Each row is a point on a landscape with many peaks, with its height.
A climber steps from a point to whichever of its 5 nearest points has the largest rise for the distance, and stops where none of them is higher. Distance is the straight distance between rows; heights are no part of it.
Natis h=762: [ 10 -40 -38  30  19  12  -2 -11]
teror h=310: [  4 -24  -5   5   5  13  -3   8]
fev h=488: [  7 -22  -5   4  13  14  -3  12]
febo h=627: [ 3  6 11 -1 -9  2 -7  5]
fal h=603: [ 12 -19 -12  12  23  16  -4  11]
fovod h=546: [  0  36  17  -8   5 -10   1   7]
pizi h=750: [  7  12  21 -10   0  12  -9  21]
Fiv h=473: [  4 -12   5   0  -3  10  -7  11]
likav h=430: [-12  15  -5  -4   0 -21  14 -17]
ditub h=574: [ 10 -18  -7   5  19  15  -3  15]
kug h=534: [ 7 -1 12 -3 -1 11 -7 15]
Pigam h=535: [10  0 15 -7  5 15 -9 22]
miz h=508: [ -2  -8  -1   5 -16   0  -4  -6]
zag h=727: [  9 -30 -21  15  19  13  -1   3]
nuzu h=517: [-10  44  22 -27  18 -17  16  11]
Berum h=616: [ 4 15 15 -3 -7  0 -6  7]
midev h=740: [  0 -44 -28  14   4  12   0  -8]
didap h=838: [ -3 -49 -32  15  -8   9   1 -17]
gutu h=512: [ -9  40  19 -19  13 -18  15   6]
pufiz h=332: [ -5   9  -2   4 -12 -12   3 -14]
rerup h=568: [ 10 -14  -2   2  19  18  -5  18]
Posur h=580: [ 9 -7  9 -5 11 17 -8 23]
daba h=773: [ -7 -36 -28  14 -24  -2  -1 -29]
namu h=578: [ 8 23 21 -7 -3  3 -8 12]
vave h=596: [ 4 23 19 -4 -5 -1 -5  7]
seb h=774: [  1 -22  -6   5  -5   8  -3   0]
nogo h=420: [ -8  17  -1   0  -3 -15   6 -12]
gofom h=21: [-11   4 -16   7 -11 -17   9 -27]
tegir h=538: [ -8  -9 -12  11 -20  -7  -1 -20]
Rem h=340: [-15  35  18 -27  15 -20  18   6]
Vovum h=78: [-13   4 -13   5  -8 -18   9 -24]
gunun h=547: [ 12  18  28 -16   8  18 -12  32]
doket h=667: [ 8 16 19 -7 -3  6 -8 15]
zozor h=679: [  2 -45 -37  21  10  11   2 -11]
Zabu h=518: [ -1 -16  -5   5 -14   3  -4  -7]
temut h=487: [ -2  23  10  -3  -3 -11   2  -4]
sufit h=509: [  3 -28 -12   5   4  11  -2   3]
mun h=537: [ -5  28  10  -7   2 -15   6  -3]
Bovom h=692: [-10 -29 -35  15 -29 -10   4 -41]
Zot h=235: [ -9  -3 -16   9 -17 -14   5 -27]
bos h=483: [ 13 -31 -31  27  21  12  -3  -3]
gilu h=496: [  2 -15   0   2  -5   9  -4   6]
pega h=599: [ -5 -30 -19  10 -20   2  -3 -20]
tiz h=765: [ -7 -32 -22  12 -24  -2  -1 -24]
befe h=566: [  1 -29 -11   6  -4  10  -2  -2]
dofu h=850: [12  1 14 -8 17 18 -8 29]
Venad h=812: [ -9 -23 -23  14 -26  -7   0 -30]
donu h=482: [ -1 -26 -13   8 -15   4  -1 -10]
bov h=510: [ 12  32  35 -18   6  14 -15  31]
tika h=294: [ -2   7   3   4 -11  -6  -2  -7]
gede h=549: [ -2  31  13  -8   2 -11   3   2]
bel h=583: [  6 -28 -14   8  13  13  -2   5]
Koru h=530: [ -6  43  21 -20  15 -15  11   9]
tav h=536: [  1  46  25 -15   9  -9   2  11]
zase h=481: [-12  26   5 -12   7 -20  14  -5]
Marip h=528: [  5  45  28 -16   8  -6  -2  16]
Fasit h=539: [ -3  37  16 -12   8 -15   6   4]
labol h=564: [ 2 28 16 -5 -2 -6  0  5]
Buze h=814: [  9 -37 -34  25  19  12  -1  -8]
fuz h=386: [ -3 -31 -14   8 -15   5  -1 -12]
rekov h=380: [  6  31  24 -10  -1  -1  -5  13]
bido h=760: [  6 -38 -26  18  13  12   0  -5]
Kavep h=752: [  3 -39 -23  13   5  10  -2  -6]
gote h=127: [-1 15  6  0 -8 -9  0 -5]
vetop h=437: [-10  21   1  -4   0 -17  10 -10]
rilo h=514: [  9  30  28 -11   0   7 -11  20]
satif h=533: [ -7  32  12 -11   7 -16   9   0]
pebi h=764: [-15  30  15 -25  13 -21  19   3]
bil h=444: [-14  27   9 -15   8 -19  16  -3]
tevak h=642: [ -4 -19 -14  10 -22  -2  -2 -22]
zin h=780: [ 11  31  29 -11   2   5 -10  22]
buso h=671: [ 5 11 18 -5 -5  7 -8 13]
kugot h=675: [-10 -14 -22  11 -24 -12   2 -32]
lufe h=438: [ -6   1  -7   8 -15 -11   1 -19]
nifos h=523: [  6 -17   0   0  10  15  -4  15]
suzop h=477: [-16  38  24 -33  17 -19  21  12]
Kege h=500: [  0  -8   2   5 -12   3  -4   1]
vesu h=624: [ 11   9  22 -13  10  18 -10  28]
fovez h=650: [ -4 -44 -25  12 -10   7   0 -17]

Call two points neighbours if one is among the 5 nearest of the other. Go from one point of each pair to the other, from neighbour to neighbour, staying as high as possible. Name the lowest point that can't be avoided.
dofu, pebi | nuzu
didap, Venad | daba
zin, Buze | rerup
didap, Buze | Kavep
pizi, zin | doket

Two climbers start at each pair of points below. Name the first point that both come to, or write none.
fev, rerup | fal
tika, vetop | pizi
Kavep, pega | none
likav, labol | none

For each start below, name the point where the climber stops.
Fasit | pizi
nifos | Buze
bel | Buze
gofom | Venad
pufiz | Venad
Vovum | Venad
fuz | Venad
gote | pizi
kug | pizi
Berum | pizi
